A landscape with many peaks, sampled at points; each row gives a point and its height.
A climber steps from a point to whichever of its 3 nearest points has the largest rise for the distance, and stops where none of them is higher. Distance is the straight distance between rows; heights are no part of it.
z_658 height 587: [202 142 148  77 128 103  95 124 140 140 123 136 104  99 113 129 106 147
 148 114]
z_51 height 696: [ 50 106  99 213 175 146 177 126 195  60 100 121 146 148 152  80 149  80
 114 159]
z_735 height 745: [ 41  75 120 198 137 122 181 102 155  92 121 143 128 151 167 135  91 131
  81 126]
z_261 height 576: [117 107 162 193 127 168 147 159 168 130  70 147 111 118 152 125 103 118
  83 132]
z_919 height 422: [ 59 106 109 172 124 139 166 124 147 124 140 143 165 172 103 124 119 101
  91 125]
z_599 height 585: [114 139 149 142 135 133 141 139 145 107 112 124 100 111 181  90 142 164
 153 157]
z_995 height 500: [120 113 140 165 169 146 145 162 144 137  95 156 104 134 144 136  99 130
  95 126]
z_725 height 671: [ 70  71 114 199 152 145 169 143 163  98  95 120 136 179 136 140  99  80
  57 126]
z_358 height 595: [160 169  77  94 103 103 134 113  97 187 162 113 172 123  59 144 195  93
 177 104]
z_355 height 554: [120 149 142 136 117 167 149 152 134 124 109 122 129 131 124 109 182 101
 118 149]
z_783 height 168: [ 89 108 137 172 107 117 128 108 137 137 135 156 150 105 129 152 114 123
  96  75]
z_856 height 146: [ 66 138  91 146 109 129 146  94 129 104 166 106 144 159 120 133 149 140
 177 142]
z_262 height 654: [ 66 123 116 169 169 169 174 139 169  84 115 119 139 145 141  83 173  92
 143 178]
z_761 height 439: [ 99 100 119 139 174 144 126 156 138 120 107 122 130 177 131 125 118  85
  73 164]
z_581 height 483: [220 162  93  74 120  94 100 120  91 159 131 111 163 104  38 151 146  74
 160  87]
z_219 height 139: [119 148 135 109 108 103 143 102 102 125 164 125 127 109 142 131 154 155
 176 129]
z_178 height 281: [ 87 131 135 141 122 147 143 129 142 131 144 134 133 143 131 143 129 140
 104 110]
z_321 height 514: [199 112 105  32 144  91  67  82  66 111 147 109  99 185 140 145 120 160
 154 150]
z_9 height 404: [139 112 125  89 159 137 109 157 106 162 134 138 132 170 119 145 113 118
  99 154]
z_859 height 947: [ 68  87 112 184 155 134 165 149 165  74 116 128 121 149 172 111  97 120
  81 119]
z_784 height 578: [183 127 125  61 149  97  79 118 108 139 132 125 105 133 111 149  94 147
 145 131]
z_640 height 431: [101 120 129 104 149 129 156 132 143  98 119 112  98 182 182 111 128 158
 148 193]
z_728 height 612: [194 148 136  71 140 126  88 150 116 138 140 120 111 117 124 132 116 134
 135 137]
z_35 height 887: [ 98  92 114 124 180 112 130 125 142 116 103 129  85 208 192 132  90 140
 123 186]
z_186 height 678: [157 137 133  93 101 127 120 148 116 141 136 128 123 134 106 129 133 132
 148 117]
z_681 height 443: [187 162  91  52 124 113 105 116  95 146 147  92  99 147 151 102 166 162
 180 171]
z_870 height 327: [167 156  91  64 116 117 103 115  84 166 161 103 133 172  86 141 176 131
 162 157]
z_74 height 724: [ 74 104 151 203 129 140 188 126 165  93 103 145 110 110 180 106 120 135
 104 129]
z_863 height 347: [139 114 109  85 157 129 122 118 125 127 125 117  92 190 172 122 125 154
 143 182]
z_290 height 787: [151 162 121  98 104 121 119 130 106 153 149 125 131 102 101 114 179 126
 175 117]
z_535 height 699: [149 136 106  73 137 113 132  95 105 124 141 106 134 182 155 105 179 153
 188 197]
z_181 height 366: [123 125 153 136 157 177 116 180 133 151  97 129 114 145 125 110 129 102
  83 160]
z_697 height 656: [105 125 162 171 123 133 151 153 160 116  97 155 105  86 154 112 104 153
 105 121]
z_543 height 547: [140 145 117  99 150 153 114 152 114 155 117 100 136 163 117 110 161 102
 143 181]
z_800 height 786: [192 175 126  99 111  80 133 101  89 135 141 122 140  87  90 144 149 121
 173  90]
z_693 height 604: [146 158 150 100 121 170 106 154 130 155 125 110 125 139 101 123 150 110
 113 149]
z_110 height 204: [104 133 122 149 129 108 150 117 151 140 152 147 120 107 135 144 111 155
 140  94]
z_754 height 695: [149 155 152 127 118 139 132 139 131 133 137 136 119  83 123 120 160 137
 161 109]
z_315 height 833: [213 175 153  68 116 137 112 125 119 141 113 123  81  78 146 105 163 155
 194 168]
z_830 height 446: [122  99 178 155 126 126 109 191 158 147  87 152 102  96 151 125  94 121
  60  95]
z_202 height 338: [120 121 110 104 146  93 130 103 117 138 158 139 131 153 113 152 109 154
 136 105]
z_291 height 406: [100 129 122 147 141 123 139 132 115 146 140 115 155 174 121 142 146 112
 112 146]
z_968 height 210: [ 99 128 119 133 128  98 154  88 119 129 152 148 135 114 149 142 118 172
 167 109]
z_429 height 461: [169 114 161 101 142 110  87 171 147 120  90 124  85 102 174 125  97 163
 130 143]
z_897 height 100: [123 155 124  98 117 110 135  92 134 108 134 124 129 142 163 117 125 171
 166 136]
z_822 height 788: [ 42  96 116 217 138 134 177 125 170  96 121 118 121 142 168  98 120 128
 121 128]
z_909 height 687: [ 39  81 139 235  97 172 169 132 177  80  94 124 143  92 146  93 133  93
  91 110]
z_195 height 584: [153 133 195 145 134 149 112 160 155 147 104 141 101  82 153 102 110 143
 103 108]
z_168 height 369: [139 104 137 129 129  83 113 126 142 108 130 159 130 109 129 156  72 150
 106  51]
z_487 height 54: [ 64 105 154 210  41 175 143 128 120 130 110 159 172  58 125 107 158  98
  91  92]
z_413 height 162: [139 136 119 131 109 139 112 141  96 158 144 135 166 137  70 153 151 106
 110 106]
z_211 height 453: [172 153  96 133  90 135 115 122  90 173 141 121 180  55  40 164 172  90
 147  84]
z_954 height 535: [241 144 133  62 119 109  69 124  90 136 128 110 101 118 118 123 144 140
 183 150]
z_770 height 617: [114 100 148 128 147 125 144 139 163 134 115 120  97 163 190 125  98 154
 114 150]
z_48 height 574: [129 159 137 166  54 172 128 136 114 119 120 145 168  63  91 109 158  91
 114  91]
z_427 height 602: [175 154 137 134  94 103 127 110 130 123 147 157 134  50 116 119 126 139
 166  74]
z_807 height 536: [108 112 114 142 164 157 164 150 166 104  99 106 114 175 167  94 130 120
 133 199]
z_274 height 548: [173 129 143 105 130  74 104 107 141 120 152 128 120 102 119 138  96 155
 151 104]
z_344 height 484: [205 145 103  55 155 110  77 139  91 147 139 109 119 167 101 135 142 138
 134 126]
z_577 height 804: [227 172 134  89 121 113  95 134 107 154 122 124 115  91  74 137 137 108
 160 122]
z_510 height 729: [ 37  93  97 232 132 151 183 124 173  69 122 112 149 117 138  98 149 102
 128 133]
z_955 height 684: [200 152 114  93 135  75 107  80  97 126 151 128 137  70  79 147  97 142
 159  93]
z_641 height 471: [142 124 122 109 133  66 106  94 120 113 159 139 138 127 125 158  61 154
 156  75]
z_428 height 504: [ 55  78 109 183 131 132 158 110 154 107 142 131 132 165 130 156  97 122
  83 114]
z_113 height 879: [195 184 146  94 120 115 119 131 103 156 133 106 121  82 106 127 174 120
 172 130]
z_65 height 534: [124 134 150 122 141 128 134 140 153 138 128 133 102 125 156 136 115 158
 122 155]
z_19 height 476: [133 135 163 166 113 120 123 114 127 123 122 162 147  59 124 127 116 167
 131  74]
z_621 height 67: [ 39 105 124 186  80 131 177 105 135 100 156 112 170 121 129 115 148 117
 131 122]
z_70 height 482: [173 177 115  77 120 144 137 140 100 157 134  92 131 143 113 108 202 112
 168 180]
z_889 height 432: [ 60  79 137 189 124 154 150 148 138 116 108 124 162 133 132 139 109  88
  48 101]
z_464 height 496: [102 145 139 171 104 155 140 150 131 116 135 140 166  99 135 120 157 115
 119 121]
z_692 height 575: [190 158 116  86 134 102 100 108  88 144 160 125 138 132  72 172 117 110
 140  95]
z_194 height 721: [111 173 172 164  68 159 143 139 134 139 123 152 137  64 118 137 134 130
 117 100]
z_731 height 586: [207 123 140  70 160 104  91 147 133 129 116 132 103 100 125 107  82 143
 132 137]
z_544 height 440: [163 111 117  71 167 147  86 148  87 159 124 109 121 208 118 131 128 111
 115 172]
z_654 height 294: [ 96 110 172 172  98 170 119 141 146 127  90 157 147  87 120 119 110 104
  76  87]
z_885 height 412: [128 144 150 144 122 158 110 160 131 133 119 150 140  94 126 130 124 121
  94 115]
z_132 height 201: [109 168  84 106 115 117 138  98 107 146 167  98 147 175  99 117 192 142
 206 168]
z_713 height 259: [104 134 102 127 143 142 120 104 115 154 165 142 159 178  89 160 123 114
 102 111]
z_769 height 474: [173 123 175 117 130 131 102 157 124 155 120 145 102 103 124 143  77 137
  93 110]
z_993 height 328: [ 85 134  97 103 139 154 126 104 110 135 143 113 141 189 141 107 158 104
 151 169]
z_945 height 93: [ 40  98 142 202  91 151 163 110 146 123 132 141 166  77 154 146 120 136
 101  89]
z_56 height 511: [152 103 131  90 154 100  90 130 143 137 113 130  93 146 145 124  79 155
 112 129]
z_806 height 603: [ 81  92 113 149 190 128 165 144 179 109 102 143  85 189 187 147  86 135
 103 156]
z_733 height 615: [101  97 128 126 172 103 134 134 143 117 123 128  89 174 178 137  99 138
 111 144]
z_791 height 550: [171 148  87  71 120  73 104  69  93 130 156 130 128 133 102 154 129 149
 172 119]
z_473 height 524: [182 133 100  59 134 108  88 105  91 138 141 120 104 168 112 146 138 146
 146 136]
z_62 height 652: [174 155  86  71 120  74 146  84  93 138 179 123 131 108  94 132 171 128
 196 108]
z_68 height 593: [ 79  99 126 166 151 158 177 152 181  99  88 119 104 158 157  96 123 107
 103 176]
z_111 height 417: [149 132  98  60 146 137  97 122 112 151 148  96 126 182 124 138 144 144
 142 173]
z_753 height 216: [102  92 152 182  47 143 112 127 117 126 122 136 157  68  98 139  92 117
  80  50]
z_115 height 614: [ 85 108 178 208  87 192 143 174 168 107  85 133 161  75 138  86 141  80
  77 143]
z_884 height 609: [123 157  98 132 104 117 143  97  88 128 163 126 151 111  87 148 168 122
 164 105]
z_758 height 525: [123 155 145 172  76 155 127 115 117 128 132 146 160  63  94 131 118 132
 126  69]
z_189 height 549: [220 112 136  53 152  89  52 103  87 107 129 106  90 140 109 140 112 147
 146 159]
z_816 height 560: [ 63 119  96 163 155 143 158 134 145 108 133 113 156 161 128 107 134  89
 109 162]
z_666 height 295: [105 120 107  87 166 109 107 117  99 124 147 119 139 199 138 146 103 135
 111 166]
z_808 height 266: [ 81 105 144 157 116  99 150 102 141 120 137 159 129 109 153 159  81 149
 132  66]
z_778 height 594: [104 132 158 146 130 160 158 168 133 124  92 132 104  99 157 114 134 127
  88 132]
z_97 height 472: [184 127 103  55 152 135  71 111  86 147 135 101 107 189 140 150 128 145
 120 177]
z_426 height 636: [131 148 163 146 106 142 140 154 155 121 115 151 115  77 156  97 126 142
 138 141]
z_159 height 200: [145 124 139 141 114 119 100 136 129 143 119 146 161  97  85 165  95 117
  94  52]

For each start below, name the point where the climber stops.
z_544 | z_728
z_993 | z_113
z_355 | z_113

Call two points neighbours if one is among the 3 nearest of the other. Go from one point of each pair to the other, from neighbour to neighbour, staying as high as possible. Name the lowest point that can't be avoided.
z_728, z_535 | z_681
z_859, z_113 | z_426
z_194, z_859 | z_464
